Each row is a point on a tangle of strands that fork, close into loops and nearly touch. The rows are in no order.
Points whose rows are less than 78 apart are linked; no others are. Some points are linked to none.
Q_46: -23 8 -6 -9 -9 -4 4 10 -7 -59 1 15 8 16 -26 27 16 38 -3 -21 32
Q_456: 0 12 17 -19 -10 24 4 35 26 1 6 -14 -43 -62 2 5 12 -26 13 30 -19
Q_492: -41 -31 10 -23 16 7 -27 -21 23 30 8 -17 32 18 24 -7 -24 -2 9 23 -28
Q_521: 14 -29 7 -2 -7 25 -28 5 -27 -13 14 7 26 5 -41 10 -22 -43 16 17 -31
Q_146: 3 5 -8 7 -16 4 -1 -43 12 -3 34 10 -15 -53 -9 -19 -16 14 -5 23 -6
Q_579: -6 -20 17 -18 3 -2 -2 -2 -18 -11 11 6 -20 -3 45 -22 -36 9 11 5 -20
Q_418: -9 -22 -17 5 -3 -4 -26 17 -2 23 0 -10 23 48 -26 35 -8 -54 29 28 -20
Q_526: 0 9 -16 -20 -29 -23 6 2 2 -53 7 20 -1 -4 -23 25 15 42 -15 -48 30
Q_569: 0 -4 23 17 0 -18 3 14 -6 4 -31 2 -1 16 -22 36 20 29 -12 50 13
Q_327: -3 -28 -3 -14 10 44 10 11 -36 -13 -23 14 -27 23 14 0 -59 -23 1 24 6
Q_77: -50 -6 -9 -27 36 -7 5 -36 -27 38 -35 -9 45 44 46 -6 -3 -46 20 23 -44
Q_922: 36 -2 -12 39 -18 12 18 -39 -29 1 -7 21 9 2 -39 -42 -5 -5 17 7 -14
Q_861: -47 -12 -4 2 33 2 5 -30 -35 42 -62 -8 25 28 42 -22 -12 -30 20 36 -13
Q_826: 36 25 -14 -24 -1 -14 22 35 27 6 29 -4 -7 -48 -27 -10 32 24 -17 -40 50
Q_459: 23 6 4 13 1 41 3 -30 -33 -13 10 28 -15 0 15 -59 -32 -21 3 -4 -17
Q_788: 6 27 -3 -11 -3 -46 7 29 24 -36 -16 -30 7 -24 -7 43 27 22 -35 -16 24
Q_737: 24 -19 -10 -13 -16 5 -9 -5 -6 -2 41 9 18 -1 -1 -24 -36 -20 10 -26 -48
Q_105: 1 38 15 -25 -14 -4 35 47 39 -40 -14 25 -30 -21 -31 36 39 -1 2 -44 10
Q_516: -18 1 12 21 0 9 -16 36 14 23 -13 2 -52 24 27 14 8 1 18 6 30
Q_309: 7 15 35 26 1 22 5 30 25 -5 1 13 -40 -29 -17 6 4 8 1 2 14
Q_722: 28 9 19 24 -7 39 12 -15 -33 0 -11 28 -35 -27 -7 -52 -30 3 -1 -6 -1
Q_762: -1 -17 17 -25 19 29 -22 26 -32 5 6 -7 -3 41 23 -13 -19 -59 22 28 -36
Q_241: -10 -24 17 9 1 38 -3 12 -22 -4 -21 -1 -22 -7 -23 29 -17 8 8 41 26
Q_408: 16 -8 -34 14 -10 -7 -16 -46 -5 14 35 -1 14 -20 21 -61 -9 -6 17 -20 -23
Q_589: -9 -18 -9 31 -12 4 5 8 -43 38 -35 14 -18 29 -4 6 9 -8 29 34 42
Q_49: 1 -22 2 -12 3 29 -15 15 -41 24 -10 -1 -12 56 26 -4 -13 -34 29 27 -15
Q_339: 1 -14 -13 8 5 -15 -26 27 2 -12 11 4 36 57 -36 39 6 -35 15 14 -5
Q_632: 27 45 24 24 -16 25 25 19 11 -20 -10 29 -38 -43 -35 -8 28 -8 5 -13 10
Q_823: -22 11 28 -5 20 6 -8 -46 -17 -6 -24 -24 0 -65 35 -23 -18 4 -10 8 -34
Q_706: 24 57 -2 32 -15 -12 35 22 18 -32 -13 14 -12 -45 -35 -7 50 0 -13 -19 0
Q_649: -57 1 21 3 46 -19 -4 -33 0 34 -48 -36 -4 7 70 8 7 -6 12 24 -4
Q_566: 19 20 -16 -10 -18 -27 15 20 9 -28 16 15 -5 -29 -26 -3 27 46 -13 -62 36
Q_344: 30 4 12 13 -13 11 -17 0 -12 -32 37 9 37 40 -31 20 11 -11 -12 -26 2
Q_679: -3 7 34 15 6 27 -6 42 23 12 4 -3 -47 6 3 10 3 12 13 2 26
Q_363: -9 -21 15 28 -8 8 -15 7 -22 33 -27 -1 -36 38 18 13 2 -1 17 37 21
Q_769: -14 3 18 -11 6 28 -2 -23 -4 11 -15 -16 -21 -75 14 -21 -33 0 -13 28 -31
Q_210: 44 12 -13 43 -12 -12 11 -45 13 12 9 14 11 -8 -27 -10 12 16 -26 -11 -4
Q_977: -1 -5 -12 -11 -1 -21 -3 24 -10 -47 -1 7 43 62 -29 40 12 -5 7 -2 5
Q_150: 10 -13 1 -17 4 19 -32 -34 -39 -21 16 -7 22 -20 -3 -42 -26 -54 21 11 -44
Q_656: 15 9 7 10 -14 -14 15 -21 -23 -46 -15 7 28 -21 -34 12 4 33 -24 5 -1
Q_662: -2 -28 -14 -11 -3 25 -16 24 -27 2 -2 -4 21 26 -39 30 -29 -49 28 28 -33
Q_443: -1 62 -23 9 -16 -33 16 -11 18 -49 -16 1 19 -21 -6 -22 46 28 -29 -32 32
Q_536: -13 6 -6 10 -15 -39 22 33 1 6 -35 3 -28 11 -13 49 36 27 5 24 18
Q_742: 3 8 15 -12 10 -6 -6 27 31 20 22 -5 -16 -37 31 -29 -5 23 -12 1 -8
Q_770: -39 -32 12 -8 28 39 -29 -13 -33 -1 -25 -28 16 0 37 -10 -28 -28 18 30 -4
Q_388: -35 -20 20 8 20 25 -21 -1 -2 4 -17 -23 -24 -16 30 -4 -31 -6 12 40 8
Q_317: -37 -31 7 4 26 17 13 -4 -10 42 -37 3 10 28 23 -12 -33 -8 20 40 -19
Q_907: 24 -14 22 -3 10 -8 -5 20 15 15 25 10 4 14 -10 3 17 45 -22 15 11
Q_71: 25 -22 -9 -8 -28 -1 4 -16 -15 -18 33 21 -10 -8 -9 -2 -27 10 0 -14 -14
Q_921: -17 -31 -3 8 0 8 4 -18 3 -13 7 11 18 28 -36 45 -19 -8 4 41 0
Q_820: -2 -20 -17 -20 -8 -31 2 36 22 26 6 -8 -35 20 12 18 -4 34 11 -4 20
Q_673: 4 -28 -6 -24 -16 -1 -7 5 -5 -9 22 13 -24 19 14 9 -35 5 11 4 -13
Q_245: 25 41 0 19 -3 -3 7 -5 43 37 15 -1 -16 -58 -9 -39 19 -2 -13 -9 -17
Q_556: -26 -33 -7 -7 5 2 -23 -7 30 28 30 -6 30 21 0 1 -29 14 -4 18 -1
Q_515: -27 -16 10 9 10 28 -1 7 2 15 -13 2 -20 -19 -13 15 -25 14 9 50 4
Q_911: -7 4 2 -16 -14 -2 5 48 53 38 -3 -19 -27 -21 -8 41 31 -18 7 20 -11
Q_885: 36 35 -32 52 -12 -23 31 -17 12 1 -26 8 -30 -12 -35 -19 35 13 9 -38 24
Q_528: -53 10 12 -1 50 -13 6 -3 14 21 -18 -33 -4 8 77 5 20 10 5 13 3
Q_900: 38 22 -37 5 -9 -16 10 -34 -1 -15 22 -9 29 9 -29 -21 30 29 -34 -54 52
Q_822: 29 -11 -18 18 -14 8 -18 -34 -2 23 44 6 32 -3 -6 -40 -12 -20 6 -26 -43
Q_78: -3 -7 -20 -19 -11 -17 12 53 32 15 9 -7 -20 2 -5 36 2 37 -12 -33 30
Q_798: -21 -12 6 11 -7 34 1 7 -22 -28 -14 16 -22 7 -33 40 -11 13 12 7 38
Q_56: -10 -31 -30 18 -9 17 10 8 -49 27 -35 19 8 49 -12 19 -16 -38 21 30 25
Q_332: -8 18 13 -15 2 25 4 10 1 -6 -6 -8 -44 -74 28 -13 -11 -15 7 12 -16
Q_486: -1 4 -15 -10 13 -15 -7 -37 -4 -6 25 -13 14 -37 49 -58 -6 11 1 -18 -28
Q_258: -8 27 20 -17 -15 1 38 45 9 -31 -30 16 -38 -23 -24 46 21 12 6 -19 8
Q_542: 10 -10 5 -2 7 27 -11 -42 -38 5 -8 0 27 -26 8 -60 -31 -54 17 -1 -47
Q_233: 26 14 -20 13 -22 -5 6 -19 -15 -42 8 42 5 15 -41 -18 9 8 6 -60 25
Q_604: -35 3 15 -16 46 -23 -1 -1 24 -4 -2 -26 -1 -9 73 -7 -4 19 -12 -1 -12
Q_488: -4 -26 -14 -10 -1 -9 -21 -6 28 -4 33 6 29 20 -21 31 -19 6 -10 15 7
Q_530: -8 -26 -23 -13 -19 -32 2 5 4 13 3 8 -37 26 15 34 -18 19 12 10 10
Q_334: -20 -7 -3 1 -13 7 -5 9 1 -20 3 8 -13 27 -21 38 2 28 14 -10 39
Q_646: 31 -7 22 -18 14 18 -27 -1 -18 -10 29 14 2 26 15 -21 -10 -54 1 4 -35
Q_430: -13 -25 -21 1 -23 -16 -11 14 -6 -6 9 9 -3 58 -17 38 12 11 15 -20 44
Q_671: 4 3 23 -6 -11 14 -5 37 19 19 -18 -26 -32 -48 -10 35 22 -20 12 35 -14
Q_928: 27 26 -4 -19 -11 -6 23 56 53 22 25 -9 -15 -42 -16 -7 18 1 -16 -48 26
Q_711: 13 59 -15 -11 2 -22 15 10 21 -33 2 -20 21 -27 -7 -13 43 25 -56 -31 47
Q_950: 20 -8 14 -7 4 5 -3 12 18 14 37 14 -8 -2 8 -25 -5 38 -20 -1 -4
Q_59: 43 3 -34 14 -23 5 -9 -28 -4 14 51 4 30 19 -26 -36 14 -14 0 -36 -13
Q_221: 34 2 18 12 0 14 -2 -27 -11 -8 26 28 -9 21 16 -49 -20 -33 -7 4 -26
Q_452: -3 8 19 -22 32 -12 -5 12 22 14 15 -27 -16 -33 63 -24 -10 17 -23 -11 -7
Q_290: 39 25 -10 32 -9 -12 1 -34 29 41 5 2 -16 -37 -13 -37 16 12 -16 -6 -7
Q_427: 33 60 -24 25 -15 -15 42 1 32 -10 -21 8 -19 -24 -27 -17 67 -8 -7 -44 14
Q_708: -35 -1 35 -15 29 -1 -17 -51 7 -3 -9 -24 30 -31 38 -23 -21 13 -13 -8 -36
Q_910: 39 6 5 34 -15 11 19 -21 -41 -24 -7 35 -13 -11 -34 -25 -12 9 -6 -8 0
Q_609: 26 26 -8 -19 8 -17 6 13 6 -17 13 -25 38 2 -8 8 34 50 -57 -23 45
Q_270: 10 9 3 10 -11 -32 1 17 23 -10 -6 -8 -9 -40 -28 41 11 21 -19 3 16
Q_9: 18 5 -12 6 -7 -29 -5 12 30 -2 29 -3 3 -40 -30 17 -9 27 -22 -11 21
Q_753: -13 -23 -2 12 2 -10 8 -4 -7 5 -16 2 20 36 -17 43 14 20 -1 41 10
Q_42: 49 10 -45 19 -20 -11 0 -29 -1 9 34 -1 35 16 -27 -29 22 7 -12 -58 26
Q_761: 8 -12 -17 1 -5 -21 -11 -3 20 -12 31 0 30 0 -28 20 -14 19 -25 -12 19
Q_988: -45 -16 -7 -4 29 -12 2 -4 -11 35 -11 -14 46 63 67 -11 -4 -22 27 1 -34
Q_321: -54 -2 12 16 34 -23 -3 -39 -16 50 -57 -16 16 13 59 -19 9 -19 10 30 -3
Q_936: 33 -4 9 13 -17 26 -19 -20 -24 -23 23 8 23 10 -38 8 -2 -28 3 -14 -17
Q_920: 27 16 -20 -11 -9 -14 8 -23 -10 -28 31 -15 47 10 -12 -2 31 28 -55 -31 30
Q_496: -9 27 -21 1 -10 -45 10 41 26 -8 -35 -22 -8 7 -5 56 44 17 -12 -8 36
Q_134: -2 -14 22 -16 12 31 11 6 -37 -22 -9 14 -27 2 38 -22 -53 0 2 6 -11
Q_195: -11 6 -4 24 -20 -18 33 36 -6 26 -45 12 -44 7 -8 38 11 4 14 18 21
Q_67: -16 -8 -4 -17 26 3 -1 -19 -21 -31 22 4 14 -18 55 -42 -19 0 9 -10 -30
Q_471: -39 -19 35 -17 21 2 -30 -39 19 20 -18 -21 20 -1 26 -6 -33 -4 -10 16 -31
Q_57: -16 -21 10 -2 -1 9 -22 -8 -23 32 -14 -9 -27 51 41 5 -3 -20 20 39 0
Q_956: 4 22 6 -27 -16 5 25 66 54 2 7 1 -31 -17 -12 28 28 -18 2 -40 10
Q_360: 26 30 -26 48 -22 -18 18 -44 -3 -4 -2 6 10 -4 -36 -15 33 24 -11 -17 10
Q_27: -22 -27 14 -25 22 35 -38 -19 -26 -11 0 -24 35 -14 11 -10 -29 -35 19 21 -39
Q_540: 0 -14 -38 15 -20 -35 -4 8 -6 26 -4 -1 9 58 -6 26 29 7 7 -2 45
Q_68: -40 -13 32 -35 48 6 -3 -24 -1 2 -6 -16 52 30 38 2 -18 -29 4 -4 -63
Q_472: -53 -19 15 -57 45 2 0 -33 -13 19 -29 -17 43 35 34 -7 -10 -31 16 21 -57
Q_926: -15 -1 -15 -12 -14 -12 1 16 -7 -58 12 12 44 56 -18 36 1 18 -8 -35 17
Q_784: 22 30 13 -3 3 6 3 24 50 24 20 -1 -25 -50 24 -26 10 -4 -27 -14 -20

A tip is a point with one link. Name the tips that can be reached along the links from each point below, in the order of the rows.
Q_956 | Q_344, Q_258, Q_542, Q_540
Q_134 | Q_327, Q_443, Q_78
Q_753 | Q_911, Q_195

A fork is a point with three links, a tip a point with one. Leave the first point through the second and follow the links. Name the first fork or tip that comes.
Q_922 / Q_910 | Q_363
Q_344 / Q_936 | Q_46
Q_711 / Q_609 | Q_822
Q_542 / Q_150 | Q_334
Q_456 / Q_332 | Q_488
Q_241 / Q_515 | Q_542
Q_556 / Q_492 | Q_911
Q_977 / Q_339 | Q_344

Name the points in between on the shortest way along the links from the first point to the second, in order.
Q_526 / Q_388 | Q_46, Q_334, Q_798, Q_241, Q_515
Q_820 / Q_59 | Q_530, Q_673, Q_71, Q_737, Q_822
Q_67 / Q_711 | Q_486, Q_408, Q_822, Q_59, Q_42, Q_900, Q_920, Q_609
Q_907 / Q_988 | Q_950, Q_742, Q_452, Q_604, Q_528, Q_649, Q_321, Q_861, Q_77
Q_521 / Q_241 | Q_662, Q_418, Q_339, Q_977, Q_926, Q_46, Q_334, Q_798
Q_360 / Q_528 | Q_210, Q_290, Q_245, Q_784, Q_742, Q_452, Q_604
